A landscape with many valleys, sampled at points; each row gives a point and its height.
A ball rolls from a point to whichever of its 3 nearest points has the largest drop for the distance, and stops where none of them is lower. Distance is the straight distance between rows; heights are no part of it.
J_396: [132 133 123 121 148 159 156 149 173 101 134 149  83 119  58 203  64 137
 198 146  93 105 142 117 104 163]  h=233
J_606: [122 132 127 145 159 140 143 152 130 116 155 130 145 140 129 175 118 125
 175 146 127 123 172 134 120 156]  h=489
J_887: [157 121  90 139  94 188 140 138 143 103 122 136  97 135  68 225 104 123
 171 104  81 149 161  93  87 136]  h=504
J_437: [ 68 161  49 120  96  87 114  93  90 137 150 181 145 130 112  96 140 118
  79 132 102 123  99 156  64 109]  h=369
J_316: [129 116  64 156 114 152 100 124 115 124 108 147 154 135 137 161 140 136
 110 118 123 127 161 133  84 113]  h=452
J_763: [159  93 180 110 146 114 191 123 175 111 126 111  66 134 142  70 109 132
 152 136 146 126  80 167 158 171]  h=528
J_706: [120 180 158 159 156 109 181 124 141 121 133 123 127 134  94 176  88  97
 116 121 104 106 161 141  91 159]  h=449
J_651: [144 121 176 140 149  86 193 119 140  99 144 115  67 145 162  63  87 146
 128 132 141 149  86 162 154 150]  h=565
J_280: [141 139 137 155 131 127 138 131 128 111 140 108  72 150 151 123 134 151
 140 135 115 141 141 135 119 148]  h=586
J_838: [153  99 140  80  74 167 145 132 173 115 110  97  59 136 136 127 129 104
 188 100 122 157 114 117 136 134]  h=127
J_788: [179 101  97  96 104 173 127 157 124 116 138 150  87 150  80 194  95 116
 200 123  96 143 127  83 113 161]  h=386
J_671: [105  76 174 113 134 147  87 144 150  95  77  82 133 144 161 142 121 140
 138  97 149 113  91 120 200  46]  h=515
J_559: [126 101 126 119 102 155 102 158 141 105 117 115 111 139 176 121 118 136
 158 137 120 156 130 119 142 134]  h=142
J_90: [129  92 162  88 104 165 123 149 161 112  93  85  90 114 176 113 114 113
 163 100 134 149 109 131 164  93]  h=316
J_736: [133 146  69 139 110 164 142 117 150 112  99 141 108 143 106 192 110 113
 130  93 125 157 188 105  76 141]  h=682
J_381: [122 124 174 122 165 129 150 113 131 134 154 108 142 138 168  81 127 141
 145 130 135 147 110 153 182 149]  h=391
J_888: [ 84 176 120 147 138 126 142 120 125 128 154 149 195 115  85 171 115  96
 114 131 156 117 182 140 107 141]  h=278
J_466: [ 96 210 147 140 125  98 172 109 129 124 126 156 141 120  92 178 106  92
 107 113 124 116 166 146  77 142]  h=459
J_287: [ 72 189 124 143 104  77 146  83  87 138 135 165 169  99  86 128 117  98
  86 111 140 130 121 147  91 130]  h=258
J_495: [ 90 140 142 117 139 105  67 141 140 133 108 105 133  98 192  81 149 184
  93 135 145 143 117 139 183  80]  h=253
J_431: [161  81 140  95  93 154 100 144 137 134 105 110 102 149 167 156 131 107
 170 126 135 165 124  96 141  95]  h=387
J_893: [113 101 156  99 115 145  74 126 168  96  74  94 105 111 183 132 146 131
 138 121 145 140 103 133 168  67]  h=443
J_877: [ 70 197  47 118  92  75 141  83 112 133 152 198 117 134 120 140 118 138
  70 109 102 154 117 126  67 121]  h=454
J_866: [117 146 127 155 152  89  80 120 141 123 128 107  96  98 173  55 163 175
  38 138 136 141  76 124 161  87]  h=342
J_488: [129 119  58 145 138 134  76 131  98 113 124 155 174 136 117 174 125 105
 104 128 154 109 163 115  73 124]  h=507
J_785: [155  66 148  83 159 149 105 135 100 129 149 146 136 131 148 180  89 120
 184 131 131  98 122  88 137 172]  h=390
J_18: [149 105 116 101 152 132 145 163 145 118 147 150 109 133 112 207  60 120
 201 140 104  90 122 103 136 183]  h=379
J_675: [107 168 157 113 166 104  85 136 125 148 135  95 179  90 153  47 165 185
  93 136 132 150 111 139 194 107]  h=197
J_835: [110 152  84 149 108 105  98  86 132 143 109 130 131 117 141  48 179 146
  56 132 116 114 119 157 101  95]  h=402
J_205: [ 91 160 106 112 113 107 109  74  51 138 124 150 224  68  82 143 150 105
 113 123 174 130 129 159 117 122]  h=244
J_783: [108 164 111 158 122 119 138 120 130 121 127 146 141 150 110 155 121 119
 102 128 136 112 150 153  84 151]  h=348
J_474: [130 128 133 129 182 138 139 129 114  99 166 156 165 154  80 208  82 108
 145 145 144  91 186  86 110 165]  h=432
J_172: [111 135  88 134 147  90  64 127 103 146 122 126 196  88 128  86 212 145
  72 139 123  98 138 159 119  86]  h=380
J_20: [119 148 143 148 139 114 114 105  80 178 153 138 187 106 115  84 193 141
  93 129 137 125 146 149 152 115]  h=327
J_631: [142 105 105 122 145 166 124 155 129 109 124 156 105 143  71 224  57 121
 192 129  99 117 149  93 111 163]  h=492
J_491: [111 132 128 126 149 102  56 146 132 143 136  95 176 106 174  92 163 163
 104 142 136 119 128 121 162  84]  h=203
J_956: [130 125 103 139 151 138 100 148 115 122 148 138 172 153 131 146 130 143
 122 150 131 113 175 124 102 136]  h=424
J_570: [154 141  95 177 128 120 149 121 141 127 133 123  79 166 168  81 154 160
  66 126 138 167 117 119 117 116]  h=575
J_962: [123 141  98 144 146 118  81 155 107 148 144 115 195 110 140  95 184 166
  92 161 148 107 145 132 121 101]  h=376
J_378: [ 97 106 158 106 136 124  74 156 143 122 103 105 142  92 200 124 131 165
 123 135 157 143 130 122 167  84]  h=281
J_784: [140  53 202 101 116 122  86 142 146 121  82  84 113 124 111 145 119 138
 155 111 145  76  93 100 192  56]  h=484
J_826: [108 145 109 130 143 131 111 106  39 166 141 108 209  96  71  96 176 144
 106 139 144 136 144 142 163 118]  h=194
J_274: [172  50 175  60 100 148 112 140 129 147  91 133 101 139 128 178 103 109
 170 120 124  91 109  63 122 118]  h=358
J_395: [ 91 191  91 136  89  58 163  98  93 142 131 176 124 148 113 119 117 115
  59 106 113 144  99 131  93 136]  h=388
J_318: [104 164  98 149 127 135 166 113 150 103 102 165 132 141  88 192  83  87
 120 127 112 128 173 130  64 157]  h=506
J_170: [157 118 124 116 112 172 149 154 158 105 131 138  80 135  75 183  83 140
 196 134  85 149 123 111  92 155]  h=293
J_793: [163  66 158  49  84 152 128 147 152 137  84 107 105 150 128 148 116 101
 184 125 123 113  97  75 139 108]  h=267
J_258: [139  95 164 104 108 158 128 120 171 107  93  88  63 115 164 107 125 108
 165  97 135 143  99 133 150 113]  h=224
J_70: [146  94 125 125 186 160 110 139 103 108 160 149 130 135  99 217  64 121
 181 153 116 101 155  83 121 166]  h=689
J_392: [144 120 151 110 124 127 192 128 169 117 134 134  67 124  94 146  69 151
 194 147  88 122 101 144 124 188]  h=326
J_141: [117 157 154 116 164 115 109 107  87 163 149 111 176  94 138  51 179 165
  96 140 150 139 138 132 183 119]  h=182
J_910: [112 143 100 130 125 100  96  98  77 141 136 150 222  90  95 113 193 120
  98 127 149  94 144 154 134 107]  h=200
J_467: [112 142  77 122 128 116  89 119  89 138 118 161 190 112 108 100 187 111
  85 129 123  93 135 162  91 106]  h=284
J_3: [171  85 150  76 114 169  74 132  88 136 108 151 100 172 123 197  93 102
 195 132  83 125 111  58  85 142]  h=649
J_869: [146  73 171  79 109 157 105 133 161 111  79  90 100 142 147 140 131  99
 164 108 132 129  98 102 167  70]  h=413
J_742: [161  46 165 107 152 133 127 129 162 138 105  91 104 101 129 122 133 142
 184 122 162  65 100 123 209 100]  h=469
J_566: [134 103 128 128 193 143 108 144  88 135 158 135 189 146 111 180  92 119
 139 145 159 110 154  85 128 145]  h=566
J_672: [103 130 161  96 183 143 123 118 110 167 150  94 187 122 149  87 152 158
 127 153 133 148 132 139 196 129]  h=180
J_89: [117 155 112 134 139 131 132 103 108 120 152 154 215 128 100 184 110  82
 113 122 165 100 184  97 126 149]  h=236
J_951: [183  35 175  70 126 135 117 141 142 153 109 121 116 125 134 156 118 110
 172 106 135  74 109  91 159 137]  h=430
J_39: [124 141  73 157 109 154 127 112 142 103 113 138 130 132 112 157 146 118
 104  96 118 139 175 124  71 134]  h=556
J_883: [107 134 151 145 140 123 105 145 149 119 133 112 104 127 189  73 139 154
 112 140 126 159 121 152 153 130]  h=447
J_637: [135 146 187 150 171 109 154 112 132 137 137 103 122 131 177  49 132 152
 110 130 156 153 102 139 172 135]  h=431
J_364: [ 64 186 106 111 103 107 136  64  54 153 146 155 201  48  84 158 124  97
 120 138 159 129 124 142 122 132]  h=248
J_444: [179 107 112 107 104 178 101 145  97 129 142 143  92 171  90 200 103 111
 178 118 103 149 143  42  90 131]  h=578
J_376: [107 168 135 164 112  70 182  84  79 149 150 152 164 120 113 115 131 114
  62 107 142 118 113 147 134 129]  h=367
J_517: [143 101 137 120 132 138 152 151 152 113 143 117 117 132 188 128 122 133
 175 146 136 129 133 142 147 150]  h=499
J_290: [121 131 155 109 162 115  99 151 133 125 126  99 145  95 193  94 136 161
 134 150 147 136 131 143 165 112]  h=314
J_35: [119 123 157 119 101 141 101 130 176 104  86  71  59 113 169  94 129 116
 133  96 147 167  86 140 162  80]  h=429
J_573: [118 147 112 181 126  96 146 104 122 131 132 144 136 153 126  93 146 130
  54 133 132 121 119 148 102 135]  h=465
J_796: [127 137  76 170 114 154 100 131 138 137 113 125 111 122 148 119 163 137
 108 122 125 153 158 129 102 108]  h=486
J_492: [ 99 148 122 139 140 137 106  96  74 157 160 124 230 102  69 133 166 122
 100 129 153 132 147 141 157 127]  h=198
J_146: [131 115 118 123 114 155 114 139 152 110 110  92  71 136 174 128 136 125
 160 129 120 176 130 123 140 119]  h=349
J_781: [135 168 130 176 103  63 205 111 104 148 158 139 147 130 119 112 118  98
  47  96 133 114 118 155 137 127]  h=425
J_622: [137 163 145 130 173 145 186 135 168  99  84 158  83 106  45 215  56  98
 151 137  89 110 164 133  85 140]  h=601
J_441: [146 123  94 160 111 172 133 137 142 111 116 125  95 149 129 176 142 121
 154 111  94 167 155 110  96 135]  h=498
J_808: [ 97 171 122 138 136 116 149 118 144 125 114 148 160 129  78 175  95  90
 123 136 125 106 186 134 110 152]  h=361
J_126: [171 100 129  70  91 177 107 143 122 117 132 152 102 161 100 191 104 111
 201 108  95 161 121  53 107 121]  h=517
J_818: [120 142  92 159 117 112 100 111 125 152 113 138 134 135 144  89 176 143
  74 141 126 127 132 158 100 112]  h=335
J_822: [141  82 131  89  91 153 121 156 148 117 111  98 101 123 150 147 102 108
 173 131 127 143 111 107 139 129]  h=264
J_16: [100 147 126 151 150 102  86 135 148 119 115 107 113 110 184  66 157 175
  95 146 126 142 120 143 158  87]  h=339
J_222: [146 155 145 182 136  60 190 138 126 123 168 138 123 157 139  72 155 157
  53 134 147 134  93 136 175 112]  h=328
J_357: [103 164 173 125 162 125 119 113 110 155 149 119 161 119 165  60 160 144
  98 145 139 169 111 149 185 129]  h=163
J_737: [110 170 133 123 140 124 104 102  79 166 147  88 199  86 103  72 195 178
 101 158 133 148 128 139 188 117]  h=190
J_245: [151  62 167  84 138 140 107 149 134 121  96 103 123 111 176 147 110 126
 171 137 148 108 123 129 175 104]  h=383
J_36: [167  36 184  93 145 125 106 133 139 148  98 103 109 111 133 154 119 132
 166 128 146  57 111  89 191  99]  h=458
J_801: [155  75 147  82 124 161 139 157 134 127 120 132 100 128 140 155  93 117
 189 141 118 129 121 122 130 167]  h=143
J_680: [148  89 168  58  84 150 131 142 174 132  98 103  85 139 128 136 132 101
 192 101 123 148 117  88 139 101]  h=193
J_761: [129 160 144 176 143  93 127 126 101 151 148 138 152 132 139  55 182 160
  66 146 129 120 114 154 135 121]  h=304
J_689: [127 102 167  97 163 128  96 139 144 113  95  88 159 103 181 114 137 148
 132 130 157 123 112 132 193 101]  h=310
J_519: [ 73 210  76 129 101  75 148 102 117 130 141 175 112 139  90 147  97 101
  66 120 102 136 126 120  68 137]  h=461
J_168: [174  85 131  82 105 164 100 156 121 111 132 143  97 156 147 191  88 115
 185 145 118 128 112  80 129 135]  h=446
J_647: [118  96 163 100 164 120 138 124 158 125 138 107 150 118 175  98 134 148
 151 141 143 149 127 155 164 142]  h=368
J_812: [143 148 115 162 136  65 151 118 111 144 141 144 133 146 125  51 172 143
  34 132 142 128  97 152 141 111]  h=138
J_613: [119 135  99 148 139 147 121 149 138  98 133 152 165 142  96 192 107 113
 121 132 128  96 176 109  86 152]  h=569
J_268: [162 108 129 122 146 156 108 159 105 120 135 145 136 152 128 185  95 129
 163 155 119  96 162  91 110 149]  h=774
J_479: [170  84 165 102  92 134 168 131 190 118 110 108  54 117 124  89 113 134
 180 111 138 115 105 141 148 174]  h=112
J_598: [135 162 141 187 143  79 171 117 102 153 151 144 149 139 122  75 162 126
  64 127 161 131  98 157 142 124]  h=265
J_215: [129 135  64 164 114  81 162  96 129 134 120 152 106 138 147  50 176 141
  30 114 131 137  88 143 102 100]  h=329
J_595: [127 158 143 150 157 145 174 131 144 116 147 142 132 139  75 190 101 106
 154 147 108 116 178 135 109 161]  h=365
J_853: [135 118 164 123 155 125 177 120 149 121 148 111 102 129 155  91 119 129
 178 149 113 144 112 155 155 156]  h=426
J_694: [118 150 116 143 144  96 121 109 104 155 126 142 156 105 135  56 206 156
  60 141 134 119 123 158 140 104]  h=307
J_120: [126 133  53 138 115 148  83 133 115 136  92 155 175 134 133 153 126 100
 107 116 140 124 164 124  74 118]  h=485
J_240: [146  73 130  85 129 149 119 162 112 117 131 134 125 125 158 169  88 128
 161 145 121 127 116 112 129 152]  h=266
J_254: [156 119 135 123  93 155 153 133 148 106 127 107  45 136 134 105 153 123
 170  92 100 194 110 101 119 131]  h=491
J_705: [137  92 154  79  84 139 166 136 185 120 109 116  79 113 120 127  91 134
 198 107  93 122 111 126 140 176]  h=78
J_475: [144 162 110 178 127  99 129 111 113 141 145 149 125 138 139  74 159 156
  64 147 125 114 118 146 119 111]  h=385
J_286: [144  95 130  94 114 135 159 161 152 120 131 140  99 122 105 171  70 141
 211 139 101 106 115 114 126 187]  h=305
J_767: [117 133 136 166 127 140 154 153 134 120 157 119  95 153 135 135 122 138
 152 149 107 134 149 143 120 164]  h=523
J_346: [112 174 136 171 149 127 164 122 114 128 149 130 142 151 118 134 125 134
 121 132 135 120 164 140 104 157]  h=437
J_871: [128 158 115 178 165  91 114 132 146 126 134 128  94 136 165  43 163 161
  35 139 143 140  87 138 151  97]  h=346
J_548: [110 151 128 174 137 132 130 128 128 137 132 127 130 155 134 108 136 138
 105 140 129 121 149 158 108 145]  h=453
J_698: [119 157 141 151 166 127 189 130 160 114 138 124  87 148  76 175  81 124
 162 140  79 115 154 151  92 164]  h=494
J_723: [150  84 172 115  93 148 159 140 170 124  97  99  58 113 130  92 120 108
 178 114 131 124 104 152 151 137]  h=137
J_523: [149 105 113 136 127 161  57 161 113 133 115 123 138 155 176 161 136 137
 125 137 130 147 148  90 112  97]  h=503
J_934: [184  85 134  78  65 169 136 160 143 120 112 133  88 141 110 163 109 115
 191 112  98 134 111  91 129 151]  h=119
J_354: [122  89 173  71 177 138 138 128 146 144 140 106 175 118 172 109 124 133
 149 142 149 134 132 142 177 142]  h=347
J_931: [132  67 180  88 183 143 138 117 180 124  94  66 150 108 147 120 135 137
 153 113 168  97 131 138 201 103]  h=333
J_487: [124 160 162 142 167  86 105 131  96 156 145 124 151 103 148  40 181 178
  64 147 141 139  95 143 189 100]  h=175
J_424: [119 128  71 137 135 130  79 149  92 135 122 152 217 135 120 155 144 108
  98 136 153  95 162 122  86 118]  h=516
J_703: [ 72 197 114 129 104  68 151  80  72 150 161 153 160  56  85 157 117  82
 114 133 163 132 134 131 105 127]  h=251
J_860: [150 131  98 138 102 164 155 145 173  91 101 143  78 145  43 214  74 130
 181 120  76 137 152 100  97 150]  h=576
J_46: [ 95 146  72 151 122 120  93 125 118 137 105 159 190 129 124 115 172 106
  86 131 138 105 144 159  75 128]  h=277
J_777: [150  80 144  79  80 147 156 154 162 117 120 125  88 125 121 139  98 122
 191 123 110 123 111 126 141 161]  h=54
J_134: [171 101 114 131 117 172  68 143  70 124 120 142 133 161 139 200 119 114
 131 119 121 136 144  65  79 107]  h=505
J_905: [150  89 140 111 137 155  85 171 124 127 123 114 138 122 174 151 117 134
 161 144 123 137 134 117 132 117]  h=313
J_147: [127 109 163 128 145 147 134 140 156 119 125 109  92 128 178 100 121 145
 149 161 129 159 125 160 146 152]  h=483
J_319: [126 155 118 138 170 130 159 132 144  97 132 141 139 125  78 212  93 100
 154 147 118  92 183 116 105 155]  h=371
J_140: [ 86 151  68 132 105 103  86 110 116 131 118 145 169 129 135  88 168 130
  82 131 121 108 141 159  91 104]  h=292
J_814: [105 150 112 130 154 132 119 115  76 129 153 148 238 115  82 167 127  88
 107 138 162 108 168 113 107 127]  h=207
J_572: [137 119  82 154 128 164 108 149 112 112 140 137 151 142 111 172 119 109
 133 135 130 117 164 105 110 140]  h=487
J_743: [133 172 110 172 131 104 184 115 129 115 126 123 108 159 116 129 123 122
  99 119 109 126 148 146  94 151]  h=542
J_726: [153  72 168 102  87 152 125 129 194 107  93  76  86 134 116 109 134 102
 168 109 137  95  86 111 179  57]  h=457
J_505: [123  95 150 112 177 131 115 145 130 136 128 108 170 118 184 121 129 142
 131 144 130 128 140 128 169 119]  h=336
J_601: [136 145 150 167 147  79 142 123 111 151 160 135 138 141 148  49 165 147
  60 150 144 130 103 140 169 119]  h=245
J_342: [139 128 103 140 139 168 148 148 141  92 127 131 112 147  78 204 100 118
 162 134 109 121 166 123  98 148]  h=501
J_507: [124 136 125 148 148 135 159 137 147 109 150 126  99 151  93 160  96 138
 150 140 101 117 169 155 102 174]  h=450
J_939: [ 95 162 112 148 125  92 142  65  40 161 139 139 191  77  81 110 165 122
  94 108 147 130 118 163 137 112]  h=247
J_63: [123 141 137 135 160 131 163 135 145 118 162 121 119 142 126 171  82 133
 190 138 107 121 146 144 129 167]  h=502
J_232: [156 110 166  80  59 157 149 123 191 127 104 103  68 122 106  86 140 104
 187  75 110 164  86  95 138 112]  h=76
J_541: [119 150 148 166 143 107 142  90  76 175 169 112 178 110 110  75 171 169
  87 138 131 152 134 154 168 125]  h=334
J_180: [122 129 123 151 116 140 117 135 147 130 108 103  65 134 185  85 138 164
 108 138 130 173 119 140 134 122]  h=530
J_241: [ 66 180  60 122  95 111 119 105 116 130 118 162 163 130 108 148 119  94
  91 118 122 129 149 141  65 141]  h=279
J_626: [105 152 141 149 129 132  89 139 149 116 106 101  66 127 187  65 140 152
  93 122 125 172  94 137 149 104]  h=543
J_846: [116 148 140 148 164 124  95 141 112 147 171 118 164 126 150  99 157 171
 115 143 141 131 148 148 165 127]  h=354
J_383: [122 116 125 120 171 123  84 160 100 145 153 121 194 109 172 120 152 158
 127 145 142 130 137 135 150 109]  h=345
J_825: [159  85 134  94 118 155  78 158  96 141 126 127 121 148 172 190 103 137
 148 147 114 138 123  78 101 125]  h=196
J_562: [101 149 176  68 169 125 111 122 136 153 130  80 174 104 163  67 147 161
 105 125 151 136 120 132 210 104]  h=188
J_739: [146 105 187 105  79 159 135 127 188 114  92  65  51 128 115  85 142 105
 165  80 147 139  72 134 157  92]  h=130
J_377: [124 147 172 160 159 117 192 133 137 124 165 118 106 158 141 119 119 145
 136 146 122 140 141 143 130 172]  h=582
J_702: [140  89 161  96 125 138 179 140 169 120 134 123 107 131 152 115 102 136
 197 144 119 121 120 164 142 172]  h=456
J_484: [179 121 104 139  95 165 149 134 158  98 127 168  96 131  44 196 115 114
 201  92  84 177 144  96  88 139]  h=580
J_10: [ 95 166  85 137 113 109 114 111  97 121 137 159 196 122  94 139 130  90
  91 131 150 121 147 147  97 132]  h=219
J_918: [141 147 149 159 150  85 151 148 138 110 139 124  84 161 176  62 144 154
  62 149 144 150  83 137 172 122]  h=448
J_746: [110 162 125 164 122  80 143  79  90 155 142 149 169 119 112  67 179 123
  60 114 125 108 103 164 129 115]  h=344
J_29: [139 122  91 138 115 169 134 159 131 104 137 123 100 138 125 156 102 143
 161 128 102 143 151 133 109 154]  h=466
J_282: [143 105 167 114 125 137 164 141 156 111 118 121  63 135 157  97 109 137
 168 126 129 153 119 152 127 159]  h=500
J_402: [103 167  81 168 101  97 148  94 133 128 116 158 121 155 142 103 131 147
  55  91 117 150 124 147  59 144]  h=512
J_531: [181 127 123 101  72 161 151 158 152 117 129 133  83 142  86 157 136 121
 207 103  82 177 125  93 117 159]  h=181
J_683: [ 99 151  87 138 100 101 140  89 112 143 119 176 143 133 134  86 159 106
  60 108 119 111 115 172  94 109]  h=384
J_307: [164  44 161  97 106 155 150 145 172 132 100 105  93 106 147 129 125 119
 170 128 148  82 115 132 173 130]  h=157
J_804: [130 154 138 189 130  84 155  89  71 158 153 149 177 119 111  76 169 145
  57 118 139 138 103 157 148 124]  h=321
J_362: [150 112 168  98  90 144 145 116 182  92  95  86  36 118 144  71 125 105
 138  92 140 176  66 131 142 118]  h=218
J_477: [103 135 127 152 158 140 131 119 101 141 176 137 181 145 116 150 120 124
 142 144 137 112 177 142 133 143]  h=444
J_266: [114 110 177 101 164 133 124 114 158 128 111 102 126 106 185  84 133 151
 144 120 152 137 109 170 173 134]  h=393
J_310: [167  50 169 116 141 131 109 143 180 153 125  77  81 105  99 109 126 135
 189 120 154  57  81  82 213 103]  h=476
J_379: [168  26 159 104 155 143 147 137 175 156 118  89 108  90 113 115 133 123
 194 122 144  53 107 102 191 140]  h=475
J_861: [139 178 156 172 134  95 192 125 128 128 148 136 108 159 104 149 108 135
 102 113 111 125 129 156  94 133]  h=589
J_659: [ 95 157  64 141  85 109 129  98 124 125 127 168 136 134 137 104 147 129
  73 100 127 137 138 154  72 143]  h=445
J_278: [ 90 163 135 137 153  88  58 139 124 114 105 103 153  82 169  67 175 193
  89 145 127 138 110 143 169  74]  h=315
J_98: [125 159 158 181 127  85 187 115 111 130 158 127 134 152 100 121 128 132
  78 113 129 112 138 162 113 148]  h=518
J_173: [135  99 124 137 164 134  83 166 107 125 142 124 170 122 178 149 127 160
 131 155 129 112 144 108 138 122]  h=353
J_51: [133 147 154 171 141 103 150 119 106 134 149 134 133 155 139  78 145 135
  85 139 132 126 108 148 137 144]  h=340
J_719: [ 82 170  95 138  99  79 154  90  74 142 147 178 152 131 121  98 138 109
  60 122 133 131  94 160  88 131]  h=337
J_81: [132 127 146 122 147 130 164 138 147 124 163 120 100 140 133 136  92 132
 198 136 111 127 130 156 125 184]  h=477
J_363: [109 154 149 165 150 122 145 113 106 152 176 124 162 130 110 118 150 133
 115 133 156 126 140 149 138 159]  h=463
J_980: [ 92 189 118 137 100  59 164 101  81 170 158 174 139  89 109 135 119 100
  76 107 136 140 104 155  96 135]  h=294
J_852: [137 159 114 179 122  95 174 126 127 130 142 130 114 178 132  73 149 146
  35 124 127 123 104 147 115 115]  h=541
J_264: [131 146 110 139 137 158 175 125 162 108 106 137  78 135  64 206  84 118
 149 138  87 142 168 121  78 146]  h=577
J_947: [168  93 126 118 151 179  94 138  93  99 126 165 104 149 113 214  70 116
 175 138 114 113 141  63 106 159]  h=815
J_161: [166 131 118 145 100 160 152 131 138 102 138 108  59 141 122 146 121 150
 161 109  89 176 132 113 107 152]  h=451
J_28: [102 208 141 145 133  86 180 102 115 140 128 151 133 138  88 146 101 100
  69  99 123 120 122 150  95 145]  h=531
J_946: [ 54 214  84 130 101  61 119  95  60 137 167 201 138 102  83 146 126  89
 109 154 116 133 113 142  74 129]  h=286
J_513: [146 129 120 158  97 158 137 125 150 114 124 106  50 146 143 124 150 133
 168 106 115 187 130 104 116 121]  h=490
J_221: [ 81 149  58  95 116 100  89 108  73 124 116 185 190 100 126 119 168 113
  96 131 119 108 130 169  80 101]  h=287
J_114: [168  63 178  69  97 146 105 129 165 145  95  93 100 153 105 123 108 110
 185 123 147  70  94  64 153  55]  h=343
J_588: [151  42 176  84 105 142  89 130 134 126  82 121 105 150 150 165 115 114
 154 128 150 102  96  93 147  79]  h=474
J_252: [102 165  89 157 125 126 168 111 140 125 108 135 113 164 116 136 110 104
  93  99 113 151 157 142  66 154]  h=636
J_756: [128 158 132 147 149  92  91 120 116 136 135 121 120 123 155  45 175 167
  51 136 141 119 105 164 161  91]  h=249
J_361: [122 149 101 168 128 111  94 121 133 140 118 130  84 136 173  51 151 163
  52 134 119 150 108 121 140  95]  h=455
J_953: [ 89 167 113 135 117  92 135  92  61 149 145 148 203  93 104 114 144  98
  88 127 151 128 125 155 107 135]  h=238
J_235: [157 100 143  89  73 163 165 126 177 118 114 104  64 116 104 100 115 130
 180 102 112 138 113 123 127 169]  h=95
J_916: [140  73 158 102 121 145 149 145 158 118 124 104  88 106 168 113 107 117
 181 144 137 126 109 148 138 160]  h=472
J_66: [126 114 124 118 175 151 138 143 109 137 167 137 175 134 113 189  75 123
 174 143 128 115 157 109 144 152]  h=539
J_482: [118 120  97 162 131 150 100 155 115 140 123 141 153 134 138 125 137 140
 111 145 133 126 165 132 101 130]  h=397
J_323: [130  65 178 113 136 141 108 138 175 106  89  70 107  96 149 125 131 113
 168 109 152  96  87 145 190  80]  h=482
J_155: [100 145  57 131  96  81 144  67 114 122 138 181 114 130 130  86 146 134
  58 106 111 149 106 138  68 111]  h=416
J_710: [102 140  98 127 136 121  92 114  78 144 134 151 229 110  85 128 158  93
  98 133 154  94 146 140 104 118]  h=202
J_880: [168  71 155  65 103 168  88 123 108 158 101 138 105 160 135 181  89  88
 194 140 113 122 100  63 106 133]  h=510
J_207: [137 118  82 152 133 127  54 155 107 132 106 121 180 129 135 144 158 146
  86 148 128 111 143 120  99  85]  h=488
J_633: [109 168 165 129 161 116 125 108  92 147 155 115 137 124 149  43 162 165
  72 138 142 158 106 134 203 119]  h=145
J_540: [131 142  80 183 114 128 134  95 138 136 121 126  85 139 157  90 154 165
  75 107 142 153 121 118  98 122]  h=642
J_374: [140 134 158 110  92 152 119 113 180 101 106  87  51 118 152 101 137 112
 153 102 123 188  79 118 144 104]  h=311
J_798: [124 154 119 129 169 134 156 132 136 111 138 140 162 142  74 209  93  94
 142 137 123 107 199 115 121 160]  h=246
J_504: [132  96 138  78 192 144 124 136 113 152 148 131 193 131 150 139 106 141
 161 144 126 135 147 110 159 138]  h=350
J_91: [115 133  87 161 128 129  77 143 112 140 125 137 164 124 147 101 166 142
  88 147 141 117 146 144 119 116]  h=370
J_74: [150 132 110 143 103 169 152 149 144 103 124 128  82 146  99 187 108 120
 174 114  87 159 149 119  90 154]  h=372
J_803: [169  62 175  98  89 157 158 144 181 125 104  90  68 117 105  90 128 103
 179 107 144  82  95 129 171 136]  h=128
J_807: [143 128  96 148 135 174 117 142 127  92 123 147 134 151  98 219  87 118
 140 136 118 130 178  96  68 130]  h=659
J_297: [ 77 169  68 112 105 101 109 115  82 132 135 177 211 110  89 135 127  92
 106 134 142 111 140 146  87 131]  h=231
J_938: [120 128 137 141 155 135 107 165 136 136 151 113 135 131 179 114 139 137
 134 161 138 130 151 145 149 144]  h=366
J_605: [104 132 121 128 120 120  53 174 120 140 102 113 146 110 189 124 152 177
 117 145 134 147 124 109 148  69]  h=239
J_619: [101 163  83 158 122 120 142 125 112 140 129 136 169 131 101 114 146 113
  87 129 132 108 156 156  94 128]  h=252
J_42: [171 122 158  91  84 158 133 134 230 126 107  70  76 145  75  58 142  91
 185  69 133 131  85  83 149  79]  h=101
J_429: [148 119  76 143 121 159  71 152 111 148 110 135 174 150 142 165 142 127
 105 129 121 130 162 110  97  97]  h=480
J_224: [ 91 223 110 137  98  38 162 108  88 153 170 186  89  69  96 149 105  85
  66 141 115 126 106 111  85 105]  h=341
J_61: [146  81 134  93 137 144 155 150 151 118 146 138 126 118 129 175  62 116
 207 152 122 118 118  96 151 187]  h=256

Call two points neighbours if one is among the 3 nearest of the other. Go from one point of each pair to the other, from neighbour to neighbour, staying as low as possible. Name the highest point that can't be avoided.
J_559, J_491 => J_173
J_825, J_232 => J_240
J_633, J_812 => J_694

Where does a ball stop that starts at each point below?
J_379 => J_777
J_310 => J_777
J_570 => J_633
J_540 => J_633
J_723 => J_777
J_742 => J_777
